Each row is a point on a landscape with many valleys, with its height.
From any point a ball rolls to the lowest of the 6 points nearest to it. It stops when none of these is lower. Distance is the straight distance between rows; heights are no part of it.
q_72 h=261: [140 149 127 126 120 132 128 132  90 121 134 140 139 132 109  94  87 115
 157 144 126 153 122 100 123 111 147 150 153  93 135]
q_849 h=112: [106 109 101  86 107  87 127 163 115 108  98  93 120 153 120 142 140 120
 109 147 140 115 165 123 152  96 117 123  71 175 152]
q_534 h=277: [129 189  75  45 107  96  96 172 104  66 109 132 120 146 136 140  87 105
  86 108 122 121 154 124 172 121 102 158  89 105 174]
q_862 h=354: [130  72  59 110 114 183 150 116 133  95  83 104  77 165 140 181  95 146
 100 100  49 106 160 124 143 115 115 139 168 129 122]
q_946 h=185: [141 143  74  70 128 124 102 146 149 140 139  77  75 155 148 126 109 133
  88 125 111 119 141 118 201 124 124 142  96 149 137]
q_759 h=124: [130 133 108 116 108  92 110 137 155 153 115 102 113 129 122  91 133 141
 145 147 124 134 122 110 163 102 118 109  91 156 115]
q_929 h=128: [123 142 148 121 131  93 127 163  87  85 130 142 152 130 111 156 123 119
  96 103 138  86 145 136 106 144 100 169  92 157 154]
q_745 h=152: [127 167  84  70  85  77  97 165 135 142  87 105 114 134 106 110 147 105
 123 140 157 133 140 102 174 102 106 150  76 147 154]
q_314 h=205: [119 134 121 120 110 116  91 130 106 142 128 132 135 129  90  82 121 137
 141 160 116 176 146 112 189  70 164 132 153  91 145]
q_939 h=400: [104 179 148 110 120 128 105 111 107 146 171 170 144  93 109  66 145 131
 130 158 173 205 143  90 106 102 133 103 182  75 149]
q_578 h=31: [139 122 124 164 148 131 159  83 128 143 130 146 134 101 132 108 112 135
 178 157 128 156 113 130  91 123 160 131 191  97 104]
q_220 h=117: [123  96 111 112 152 141 142 121 135 152 112  64 129 148 144 158 163 143
  73  68 149  70 134 132 100 185 119 131  88 186 124]
q_610 h=233: [137 155 103 104 116 115 124 143 111 144 132 118 110 148 125 105  87 129
 140 127 126 140 118 118 154 110 143 147 129  97 118]
q_472 h=144: [118 171  77 101 143  90 146 147 155 147 145  99 134 131 167 115 120 120
 130 154 129 145 102 102 169 129 116 120  92 154 134]
q_365 h=134: [117  65 154 142  98 164 115 131 131 168 122 136 113 168 103 137 178 139
 137  66 117  84 159 162 109 123 139 134 131 138 107]
q_805 h=317: [133 161 102 114 145 110 147 119  84 100 135 151 152 114 110  88  68 115
 156 179  94 180 128  85 151  92 129 133 174  70 140]
q_397 h=176: [181 141 170 188  86 146 105  99 153 192 153 148 141 107 126 123 179 131
 122 123 158 119  95 150  88 145 120  91 147 126 123]
q_240 h=182: [129 126 174 136 165 148 162 130 136 116 130 136 159 122 157 157 161 119
 105 104 150  73  97 155  78 197  88 109  88 175 127]
q_511 h=237: [109 129 108 145 195 117 167 114 111 118 108 136 157  97 139 110  94 127
 166 200 123 168 104 107 114 134 157 133 130 123 116]
q_316 h=81: [108 118  77  90 138  87 140 154 121 106 112  78 144 140 155 166 139 125
 101 142 128 116 128 123 190 120  91 122  84 174 138]
q_432 h=162: [135 137 116 128 161 156 162 137 133 115 160  90 112 129 170 161 119 141
  73  72 142  73  88 128  73 199 116 129  94 169 111]
q_69 h=187: [107 141 145 153 116 129 113  97 118 149 151 147 104 112 122  81 128 137
 152 151 135 187 140 125 131 102 173 124 193  69 139]
q_139 h=263: [123 148 198 121 127 120 127 140 118 127 105 153 208  84 122 149 178 107
 101 126 149 116 105 151  62 161 115 126  86 173 157]
q_861 h=123: [107 112 134 119 203 106 183 118 127  96 124 114 142 114 151 161 133 136
 121 123 142  94  81 135 105 155 109 121  92 193 110]
q_761 h=232: [132  96  88 118 124 153 114 131 174 154 114  98  68 142 126 123 115 128
 132 119  79 141 138 151 197 106 132 143 134 115 108]
q_465 h=140: [103 110  63  99 148 104 151 139 108  99  95  42 116 163 127 189 128 144
  61 104 107 100 138 113 152 156 119  99  82 189 137]
q_885 h=211: [112 166 104  66 164  85 107 154  76   7  75 158 157 146 135 189  91 102
  82 142  95 129 138 122 161 116  84 126  72 116 164]
q_952 h=149: [117  65 113 122 135 153 153 110 141 130  97  36 118 158 115 167 155 161
  91  90 115  96 158 137 132 138 127 114 112 204 153]
q_879 h=288: [142 119 101 150 178 126 179 104 103  72 150 170 163 126 142 150  50 114
 164 153 128 131  94 113  88 144 128 155 157 119  83]
q_13 h=270: [131 148 153 176 122 118 145 110  76 132 158 179 178 111 101 112 120 106
 159 146 150 167 137 121  51 130 130 146 146 105 131]
q_32 h=421: [121 143 173 145 132 135  95  98 160 168 178 129 111  75 105  93 182 132
 140 199 168 217 138 121 129 116 153  80 170 101 150]
q_303 h=111: [103 118 149 116  99  91  98 158 127 144  95 134 167 132 109 111 156 112
 122 140 135 130 149 136 132  90 131 133 114 153 134]
q_803 h=146: [103  54 144 180  86 155 129  99 144 135 111 139 105 173 100 150 155 146
 159  85 105 109 169 150 120 111 158 160 187 111 104]
q_483 h=145: [122 112 152 157  92 134  97 131  91 145 115 166 127 161  96 139 129 121
 150 106 110  91 163 129 113  98 136 147 156 107 128]
q_86 h=230: [134  41 133 155  87 176 116 115 151 157 120  77  67 167 116 135 137 176
 142  95 108 115 180 183 191  91 150 182 167  50 108]
q_128 h=157: [130  86 126 130 126 171 129 150 102 100  92 104 116 164 113 185 116 122
  89  72  82  74 179 130 112 120 139 135 128 149 140]
q_916 h=207: [157 113 192 170  92 159  85  87 196 187 159 114 110 105 108 149 203 167
 129 117 154 125 108 184 136 132 153  76 172 100  84]
q_895 h=204: [144 101 101 184 167 159 196  92 106  83 150 156 117 134 151 179  96 116
 152 115 110  88 108 126  91 166 125 158 171 149  77]
q_34 h=435: [136 163  91  96 180 130 163 128  89 100  70 145 125 119 128 106  61 107
 173 221  74 193 121  84 208  96 122 113 170 100 121]
q_78 h=192: [111 107 137 147 189 154 200 100 150 101 132 127 141 136 174 157 125 124
 139  96 130  47  98 136  71 186 116 118 120 167 106]
q_831 h=147: [117  73 108 117 139 125 142 142 124  94  98 102 122 147 123 146 110 114
 129 115 107  80 153 134 147 103 117 142 120 176 133]
q_727 h=267: [121  71  78 129 121 164 126 122 146 122  79 113  88 162 127 146 101 128
 142 119  47 103 152 121 179  80 138 143 175 126 131]
q_509 h=154: [125 130 134 156 105 135 136 116 127 143 143 158 120 139 116 126 122 146
 156  99 124 110 124 130 104 134 137 147 146  97 112]
q_506 h=649: [135 160  88  99 202 125 150 116  97 116 175 148 139  90 130  81  72 128
 139 169 153 208 102  84  72 142 137  98 154  74 111]
q_984 h=248: [142 148 118 133 167 140 163 131 104  52 173 131 134 149 145 169  83 126
  85  63 112  80 134 134  94 197  99 169 120 121 104]
q_869 h=155: [125 106 160 177  96 136 126  93 134 161 156 159  98 153 115 115 130 146
 152 103 128 124 143 150 133 111 162 143 171  93  80]
q_897 h=135: [112  91 121 104  87 110  90 163 122 145  74 105 142 155  92 147 179 150
  99 100 116 112 198 120 129  92 121 152  86 165 176]
q_763 h=235: [101  22 146 158  86 147 108 140 175 150  89  75  83 158  90 155 195 182
 134  98 107 121 157 197 150 100 150 140 145 154 131]
q_238 h=341: [ 98 130 132 112 106  83 104 123 151 142 132  99  85 117 106  64 161 157
 142 167 133 202 132 121 224  80 154  80 134 112 127]
q_800 h=143: [139 105  94 100 126 154 120 127 161 156 134  73  90 171 137 137 157 151
  71  88 121  90 152 132 134 141 112 142  91 165 119]
q_767 h=422: [154 187 128 120 188  97 130 136 109  73 176 151 178  96 179 135  82 142
 123 153 165 155 104 139  79 184 109 137  57 115 127]
q_215 h=92: [103 146 136 110 142  88 116 176  95  82  97 145 159 129 130 143 111 101
 137 164 126 137 132 131 135 104 100 140  70 149 158]
q_196 h=246: [167 104 194 191 106 159 129  89 162 167 139 141 173  75  99 151 215 105
 145 132 132 103 103 153  70 138 117  89 164 157 119]
q_84 h=231: [104 140 153 148 120  95 101 135  92 132 119 174 148 117  82  83 131 128
 156 163 129 185 163 107 118  79 193 129 181  83 152]
q_644 h=133: [102 144 121  79 103  54  97 171 101 112  85 124 169 142 108 149 157 113
 108 136 154 116 161 108 166 100  95 145  64 168 170]
q_123 h=276: [150 159 175 135 108 147  81 101 166 190 152 113 123 100 104 104 178 130
 129 162 173 153 112 153 112 146 132  83 148  92 142]
q_392 h=412: [177 210 167 138  92 103  82 123  88 126 159 178 197  86 115 123 189 106
 110 121 200 149 103 142  69 161 106 121 105  99 162]
q_416 h=148: [136 109 101 138 130 166 129 124 123 120 130  76 116 162 142 143 117 150
  56  58 120  43 124 126 101 180  98 151 116 165 100]
q_921 h=139: [112  84 119 149 131 152 131 129 147 142 107 110 103 164 132 145 140 139
 125 100 119  89 151 128  97 133 129 147 142 184 106]
q_566 h=79: [108 138 128  82 171  85 133 150 130  95 126 123 153 125 142 148 128 129
  93 124 159 117 111 134 149 142  97 130  52 178 140]
q_369 h=258: [155 212 172 121  90  93  93 156  73 107 155 201 188 119 105  95 142 117
 139 100 188 162 155 135  75 122 107 152 101  78 138]
q_98 h=126: [104 107 128 126 100 115 105 130 121 133  95 145 114 147 106 121 132 108
 140 142  96 136 148 129 168  62 132 134 153 136 141]
q_769 h=310: [145 136  72  83 146 140 124 154 108  67 110  97 101 160 146 181  73 126
  61  98  86  77 142 115 154 136 116 134 116 126 143]
q_549 h=150: [123  76 170 175  95 149 123 113 182 165 120 129 121 103 117 123 210 128
 150 110 135 125 114 152 118 129 133  97 140 154 106]
q_504 h=142: [137 159  96 125 153 143 143 139 167 153 137  86  98 132 182 103 101 140
 134 139 109 131  98 111 142 135 125 128 106 154  95]
q_149 h=350: [128 143 126 131 176 120 177 104 159 147 160 128 138  71 164 100 120 109
 161 195 166 173  77 134  93 178 143  81 127 152 107]
q_835 h=378: [140 164  95  70 108 137 108 126  82 117  72 144  94 129 118 103  74 113
 146 146  73 155 140 100 213  68 135 124 149  70 153]
q_137 h=163: [137 158 105  91 168  97 126 169 115  75 161 126 129 159 153 147  78 132
  78  91 125  92 113 127 128 173 107 157  80 135 143]
q_734 h=401: [125  80  74 135 141 131 150 116 157  83  87  89  88 114 126 123  97 117
 176 165  75 165 114 110 230  96 115 112 150 148 103]
q_248 h=137: [126  93 128 134 155 157 166 124 175 124 134  87  99 146 165 137 116 144
 119  95 120  81 100 111 108 171 138 115 117 186  89]
q_868 h=158: [120  71 171 209 102 161 163  81 144 148 129 177 127 139  96 137 172 132
 160 126 131 126 153 135 102 118 165 130 193 126  94]
q_202 h=198: [133  73 153 179 117 137 124  99 199 146 111 119 111 101 133 108 154 135
 179 147 133 146  99 150 121 140 150 104 159 139 100]
q_896 h=195: [107 125  79  98  98 126 106 138 136 144 112 109 107 166 136 105 117 138
 126 131  92 125 140 128 183  98 130 148 110 129 136]
q_694 h=213: [125 121 169 166 115 166 160 133  92 130 149 144 129 149 139 156 150 132
 104  39 138  64 133 151  58 182 104 144 126 143 109]
q_313 h=86: [137 100 114 136 142 160 145 111 195 154 148  89  67 126 156 101 134 158
 117 122 117 111  95 136 129 154 118 102 112 146  87]
q_176 h=172: [140 135 189 172  79 141 137 106  92 138 140 179 154 117 117 144 158 127
 122  82 138  96 141 156  48 156 131 130 122 137 120]
q_172 h=177: [139 116  95 174 128 160 167  41 127 147 163 147  76 137 156 145  98 125
 186 105 108 143 106 132 119 129 158 149 210  78  72]
q_750 h=351: [140 179  84 115 154 145 150 131  90 142 147 142 127 102 137  93  63 134
 154 160 117 182 101  89 129 127 131 139 146  87 129]
q_585 h=90: [113 101 139 136 104  95 136 135 153 135  88 115 138 114 102 103 146 133
 152 149 128 133 130 125 146  74 136 110 109 155 149]
q_17 h=222: [127 156 185 134 132  95 119 150  75  63 119 191 209 133 110 140 115 102
 135 115 160 132 153 147  58 142 122 167  92 111 134]
q_5 h=130: [116 168  93  62 115  51 125 151  98  84  93 122 142 150 132 151  92 107
  97 163 118 134 166 119 184  86  97 134  67 152 164]
q_249 h=120: [169 121 183 168  83 173 110  91 140 197 148 141 128 146 135 139 192 134
 120  62 154  81 108 165  97 169 109 121 119 133 131]
q_981 h=227: [176 145 178 139 124 155 110 102 116 158 167 120 174 103 130 151 199 103
  98  72 133  68  96 162  71 198  71 110 111 134 140]
q_152 h=268: [152 127 144 172 140 152 145  94 210 148 177 117  93  90 140  94 144 146
 170 160 152 182  74 139 123 151 155  89 185 116  91]
q_732 h=216: [128 170 147 129 140 121 155 152 116 103 148 140 165 102 142 126 115 142
 104 114 165 104 107 133  72 173  99 148  79 144 117]
q_203 h=560: [101 137 131 139 161 138 153 117 120 144 165 153 149  82 126  68  96 110
 146 179 154 206 118  87  99 124 135  88 186  86 116]
q_428 h=196: [ 99  63  94 128 161 145 184 125 168 111 114  37  93 150 168 163 136 139
 118 128  96 114 116 124 162 136 112 116 117 224  98]
q_336 h=200: [153 129 198 156 107 144 131 120 140 155 148 129 184  93 132 155 214 113
 109 111 143  83  91 128  73 167  96  89 100 166 159]
q_494 h=229: [121 183 157 115 101  97 102 151 121 163 133 141 147  90 116  86 148 114
 126 166 171 176 127 101 112 108 142  89 133 100 159]
q_646 h=215: [138 214 135  93 120  76  95 174 106 103 135 155 176  98 148 127 135 104
 115 118 181 135 125 139 107 153 109 165  62 108 158]
q_564 h=289: [154 195 187 122 117  96  90 147 117 154 113 164 190  85 110 116 188 117
 112 176 202 162 101 142  89 149 102 107  79 133 175]
q_556 h=201: [151 170 156 150 149 155 156 114 148 145 165 135 141  99 171 141 148 146
 113 101 163  94  73 138  77 203  90  93  91 133 118]
q_311 h=171: [152 152 123 100 109 123  94 155  83 103 134 137 118 164 111 176 108 135
  68  53 111  66 162 126 109 141 104 185  97 118 132]
q_756 h=186: [115 121 163 181 125 130 137 109 132 160 124 156 163 100 126 111 154 103
 161 133 150 148 121 137  75 133 135  87 151 138 120]
q_768 h=495: [157 191 138 110 146 101  80 123 128 159 164 132 173  52 122 106 156 110
 119 183 208 177  97 128  85 162 119  91 112  91 157]
q_241 h=194: [133 148 123 132 119 141 135 133 126 143 158 148 118 109 169 121 115 127
 127 123 155 123 101 127 103 145 129 133 118 120 118]
q_569 h=184: [129 118 153 120  77 115  78 131 186 186 132 107  87 131 128  81 180 160
 115 119 170 154 139 160 195 103 154 108 136  80 130]
q_309 h=203: [129 127  81  90 146 126 138 135  98  77  87 124 120 149 149 155  79 104
 104 140  71 118 143 108 199 106  90 125 108 126 151]
q_741 h=209: [143 139  93 154 170 163 184  96 165 137 167 122 111 129 171 104 111 143
 156 140 131 142  63 125 110 164 144 123 145 131  71]
q_595 h=119: [133 117 156 130 100 140  94 135 166 191 104 114 123 139 112 104 193 132
 105 110 149  98 125 159 134 133 117 111 104 133 149]
q_915 h=327: [133  97  98 112 109 159 120 134 107 120  79 132  92 171 111 150  93 107
 122 102  77 105 164 124 160  81 122 161 130 104 155]
q_181 h=311: [148 131 149 174 134 179 158  83 158 166 167 130 110  98 170 149 148 124
 144 115 158 107  71 149  92 170 127  92 150 148  85]
q_728 h=238: [127 149  84  70  96 136 114 173  88  74 100 139 121 174  96 162  83  99
  62  80 100  88 178 122 138 117 112 165  94 109 174]
q_155 h=305: [131 136 167 144 165 144 164 129 132 135 127 142 167  85 147 124 134 123
 158 134 154 133  87 136  73 167 136 110 109 134 107]
q_232 h=179: [133 135 111 118 138 113 143 141 141 143 149 109 131 103 130  94 110 129
 162 182 133 162 114 115 151 132 145 111 126 126 124]
q_280 h=83: [152 134 156 141 124 163 114 122 158 172 135 107 122 121 147 147 168 131
  96  73 136  80  92 132  95 183 110 114  87 164 114]
q_858 h=132: [119 122 148 151 109 115 120 134 164 164 133 125 136  99 129 103 138 128
 148 149 153 153 117 134 123 130 133  96 129 140 127]
q_572 h=138: [111 113  73 101 132 105 141 147 144 116 107 100 110 133 156 135  87 123
 128 174  92 132 131 100 186  99 106 115  96 166 133]
q_619 h=236: [118 147 101 110 134  96 130 125 127 125 114 129 135 113 112  76 100 111
 169 188 103 167 116 104 161  93 151 118 129 127 135]
q_991 h=169: [150  92  87 163 177 146 202  86 131 113 128 162 131 126 157 135  97 126
 185 145 114 127 105 116 106 144 159 156 207 120  71]
q_275 h=530: [115 147 133 145 165 119 106 101 140 150 163 140 142  58 105  78 138 114
 124 203 168 222 128  84  98 124 141  65 177 106 154]
q_780 h=170: [122 101 141 161  99 143 131  82 146 161 146 123  76 143 117 109 130 154
 158 110 113 144 134 141 167  87 169 134 194  58  95]
q_503 h=118: [122  94 167 137 131 154 148 125 162 138  94 104 168 124 130 137 187 118
 121 102 149  78 110 143 102 150 109 104  95 193 131]
q_874 h=141: [105 163 167 115  89  54  89 147 122 151 107 139 172 103  97 108 179 110
 133 169 168 145 145 119 154  99 119  92  91 152 165]
q_913 h=226: [133 126 130 148 183 155 198 118 137 119 144 121 129 124 164 146 106 130
 157 134 130 117  86 136  76 172 125 140 142 153  95]
q_116 h=202: [128  66 116 159 118 162 131 105 174 149 162 113  72 155 151 141 101 153
 161 112 113 122 120 138 156 128 162 140 175  99  71]
q_389 h=321: [129  82  74 113 131 170 138 113 161 123  93 103  66 163 134 143  88 123
 156 132  55 124 113 118 208  97 124 129 187 124  87]
q_937 h=323: [137 135  83  83 137 139 114 137 152 137 147 108  66 130 154  79  90 145
 149 171  82 156 109 104 216 104 130 132 146 110 105]
q_942 h=114: [133 134 166 112  92 133  91 138 136 169 127 129 149 151 108 127 172 126
  86  58 158  63 150 143 103 158 112 167 103 142 164]
q_657 h=104: [144 100 155 133  98 157 104 148 151 173 135 131 135 137 137 149 200 123
 101  65 147  66 132 153 108 164 109 126  96 161 159]
q_307 h=302: [148 165 152 159 140 148 134 101 165 157 158 123 127  70 130 106 136 124
 150 169 158 150  70 122  81 152 138  75 146 128 121]
q_217 h=199: [120 193  94  71 127  89 101 164 112 137 145 118 137 122 153  87  88 132
 134 157 142 147 128 100 159 145 134 140  86 129 134]
q_291 h=332: [138 171 105  85 119 128 119 160  71  96 115 149 133 128 138 116  44 106
 158 149  97 146 127  98 160 104 120 151 122  66 163]
q_265 h=293: [151 167 195 155 111  84 113 149  62 122 130 184 202 103  95 134 162 118
 112 135 165 148 131 157  47 136 115 119 105 107 146]
q_301 h=178: [149 190 157  99 128  88 111 168  81  77 142 174 172 135 114 136 133 117
 110 127 162 136 147 124  98 150 106 168  83 107 143]
q_124 h=551: [119 146 147 159 139 138 128  75 138 146 170 153 139  67 108  91 169  97
 142 200 164 212 142 104  76 109 135  75 200 111 137]
q_518 h=224: [130 111 119 149 172 115 176 104 182 123 135 113 116  90 154 107 128 112
 166 167 130 163  88 125 139 146 137  92 155 190  96]
q_690 h=193: [126  88 138 111  66 161  91 149  95 124 114 112 103 179  96 187 142 144
  58  62  99  63 209 162 139 112 144 186 119 114 163]
q_567 h=299: [111 116 135 105  99 102  87 139 139 139 104 126 101 135  86  77 156 151
 153 145 115 169 160 137 213  85 176 130 157  82 156]
q_693 h=342: [151  98 134 185 155 172 165  80 195 144 155 116  84  70 157 131 161 137
 170 131 149 141  66 144  88 166 164  92 192 163  81]
q_439 h=131: [141 117 131 163 129 147 139  75 137 135 153 155 112 145 112 120 110 136
 169 134  94 154 139 114 134 121 170 139 206  81 104]
q_464 h=121: [ 99  77 140 141 122 125 127 158 161 135 116 108 122 146 123 130 141 124
 133 113 123 121 154 131 140 103 128 120 120 179 140]
q_470 h=564: [117 160 180 163 129 138  81  93 125 142 165 134 169  73  98  98 185 101
 129 203 173 189 138 119  69 106 118  60 174 128 159]
q_974 h=99: [116 153 122  93 130  95 113 168 123 118 135 116 151 149 137 130 131 109
  75 107 156  92 135 114 126 152 119 150  58 155 163]
q_193 h=116: [124 146 153 119 122  92  89 168  94 128 101 144 170 137  95 146 151 128
  90 104 138  98 157 108 118 123 123 156  81 145 178]
q_391 h=279: [122  66 130 153  79 136  89 143 186 198 123  66  81 134 122 111 175 177
 138 126 158 161 150 190 200  89 139 119 154  72 128]
q_524 h=175: [116  91 117 158 112 103  99 126 169 151 117 120  87 118  91  91 161 145
 174 138 128 178 140 142 172 111 148  85 148 145 122]
q_183 h=312: [135 107  89 122 122 159 140 119 131 100  69 152  70 148 115 116  88 107
 179 163  69 152 134  96 193  84 119 128 199  84 116]
q_286 h=284: [132 125  84  93 119 151  92 153 109 113 127 100  93 152 122 149  78 131
  78  97  87  91 175 121 158 117 127 151 114  99 144]
q_790 h=188: [129 116 113 154 140 135 158 107 132 133 133 147 108 141 150 126  79 141
 134 129 108 112  91 112 127 127 149 156 154 119  99]
q_605 h=301: [131 157 149 124 147 126 109  97 149 148 159 116 108  89 123  73 141 151
 138 172 153 195 113 122 140 113 162  78 156  81 142]
q_519 h=191: [127 120 109 122 173 134 152 144  94  78 118  98 132 160 130 190  88 146
  74  80 101  70 131 135 101 164 124 135 128 144 116]
q_88 h=181: [123 176 168 110 165  80 114 150  79  77 119 174 186 124 133 125 113 121
 137 149 155 150 129 145  89 128 121 144  68 124 158]
q_933 h=290: [126 121 103  77  82 117  93 156 100 110 100 131 124 155 111 138  97 112
 115 110 111  92 176 114 169  86 110 166 104  96 168]
q_52 h=161: [112  52 129 133  96 183 107 121 124 141 119  97  89 179 105 164 141 150
 122  83  82  95 190 140 147  72 153 160 141 134 141]
q_979 h=189: [122 102 172 200 117 141 137  78 165 158 145 150 110 116 114 124 194 134
 164 130 134 166 141 122  97 108 163 111 213 103 106]
q_765 h=183: [120  77 108 135 157 152 170 124 140 100 117 120  97 145 145 148  78 114
 143 131  83 108 119  98 151 140 124 149 154 154 110]
q_308 h=122: [118 117 136  90 120  90 130 153 120 117  83  91 137 158 121 160 181 132
  72 112 150 114 156 118 141 126 103 130  63 214 177]
q_204 h=257: [115 152 117  92 164 123 163 155 101  63 116 156 149 117 158 153  52 106
 145 153 113 125 106 123 127 124 119 150 103 108 111]
q_352 h=153: [107 111 141 157 142 135 130 104 143 138 129 130 106 116 107  89 122 136
 168 165 109 167 130 113 155 102 156 117 185 100 122]
q_846 h=208: [143 146 127 158 128 157 143 129 115 112 177 138 135 134 141 133 104 139
 115  81 126  98  97 135  86 162 129 153 130 109  94]
q_641 h=303: [141 195  99  83 159 111 133 124 145 148 175 134 136  89 164  89 103 129
 129 169 172 176  86 116 104 146 128 108 109 116 122]
q_901 h=210: [ 96 112 104 133 126 119 133 138 138 123  90 123 103 124  79  95 124 123
 172 166  76 155 129  97 187  76 140 122 173 112 122]
q_340 h=26: [111 126 114  98 157  86 131 162 103  62  93 121 157 155 131 180  95 117
  94 135 121 108 136 120 154 123 109 125  91 159 143]
q_603 h=160: [126 125 104 146 129 127 142 119 180 138 131 108 102 102 136  89 129 164
 155 156 123 161  79 131 160 128 126  88 134 161 107]
q_536 h=409: [129 154 143 137 191 112 159 127  86  60 147 189 194  99 130 148  58 117
 161 170 141 160 119 132  67 148 124 140 127 108 109]
q_716 h=347: [111 144  93 106 147 113 128 118 121 119  98 129 116 124 109  70  94 126
 175 200  88 194 122  94 218  74 141 119 163 105 135]
q_903 h=136: [128 111 132  99  78 135  65 141 148 191 116  96 102 164 135 124 175 161
 110 119 147 109 155 157 179 109 123 137 111 126 142]
q_244 h=180: [106 108 171 151 187 119 174 112 104  69 148 145 150 142 149 180  96 133
 107  86 125  75 115 125  79 176 114 149 110 157 111]
q_785 h=115: [109 162 103  92 184  67 151 138 121  91 139 140 169 124 154 131 111 127
 138 179 150 135 112 124 144 135 110 114  50 179 137]
q_686 h=107: [114 163  69  77 143  88 142 151 132 114 126  98 124 142 156 137 123 133
  77 124 145 113 106 108 187 136  90 121  46 160 128]
q_581 h=190: [131 123 134 133 142 129 170 135  89  64 112 164 162 133 136 173  60 106
 122 116  94  99 124 126 112 132 131 157 139 133 115]
q_865 h=282: [121 147 125  91 113  99  89 189  71  71  93 168 153 160 110 172  96  92
  91 106 105 113 173 120 134  96 111 165 108 113 173]
q_748 h=125: [150 123 148 138  70 160 113 126 107 170 159 150 125 161 125 131 158 148
  94  61 134  62 177 168 103 129 131 172 119 111 132]
q_229 h=129: [112  87 151 144 112 154 131 138 102 141 118  92 135 152 101 167 162 143
  71  73 107  57 172 132  84 138 129 155 119 172 157]
q_608 h=280: [132  92  89 122 121 190 124 106 138 140 122 147  82 174 158 113  81 136
 154 119  71 123 151 128 195  97 143 168 169  49  93]
q_864 h=167: [116 115 129 167 139 133 161 121 102 103 133 165 140 136 125 156 106 106
 146 102  95  90 128 125  70 136 137 153 145 123 112]
q_773 h=264: [111 147  82 113 184  83 161 113 136 117 126  95 124  76 142  78 114 127
 170 214 137 216 100  90 159 112 147  79 127 158 137]
q_2 h=278: [151 209 114 105 142  93 135 146  84  58 160 143 152 132 165 135  66 128
 124 107 138 134 133 132 112 159 108 166  92  97 136]
q_825 h=206: [133  98  87 120 137 173 143 142  89  71  88  83 126 172 121 206 102 127
  63  64  80  56 153 133  98 158 142 151 134 129 149]
q_697 h=339: [133 167 132  83  80  88  74 144  86 133 115 174 144 140 110 116 101 119
 129 143 125 139 153 120 141  82 148 143 139  80 164]
q_485 h=255: [144 118 153 179 122 171 122  74 165 166 168 154 101  98 123 131 149 131
 152 123 159 147 101 139  96 144 157  87 202 107  89]
q_66 h=225: [147 176 147 119 121 109 111 147 123 147 154 148 163 109 139 115 137 102
 125 128 159 127 105 128 103 150  95 139  89 123 143]
q_300 h=197: [141 132 122  90  94 138 107 129 119 147 104 138 106 158 123 116 110 124
 145 137  83 136 156 121 189  85 147 160 148  67 122]
q_150 h=127: [131 110 178 166  97 129 128 153 132 154 114 134 162 128  99 134 173 104
 122 122 146 108 140 127  94 131 112 118 113 157 141]
q_801 h=159: [122  83 148 109  90 146  91 141 111 172 140 143 103 169 108 134 139 135
 116  99 115 108 169 142 169  91 143 165 123  70 125]
q_792 h=265: [102  62  95 160 141 151 145 114 186 139 123 105  65 114 116 124 134 150
 172 130 108 146 101 151 173 114 148 111 178 150 100]
q_315 h=366: [126 160 163 140 136  94 130 129  78 101 139 160 196  84 113 114 115 125
 145 166 177 185 134 125  50 144 132 111 139 111 136]
q_739 h=156: [128  79 127 118 107 159 110 124 191 171 129  90  64 149 141 102 142 174
 120 118 118 138 121 161 175 118 133 115 129 136 104]
q_456 h=309: [139 195 142 111  95 108  90 144  72 155 157 178 163 124 132 108 131 118
 126 122 152 163 153 132 102 118 153 144 131  76 156]

Where does a ball stop that starts at each point below?
q_286 => q_340
q_128 => q_280
q_291 => q_585
q_895 => q_585
q_392 => q_340
q_391 => q_280
q_768 => q_340
q_805 => q_585
q_825 => q_280
q_86 => q_280
q_846 => q_585
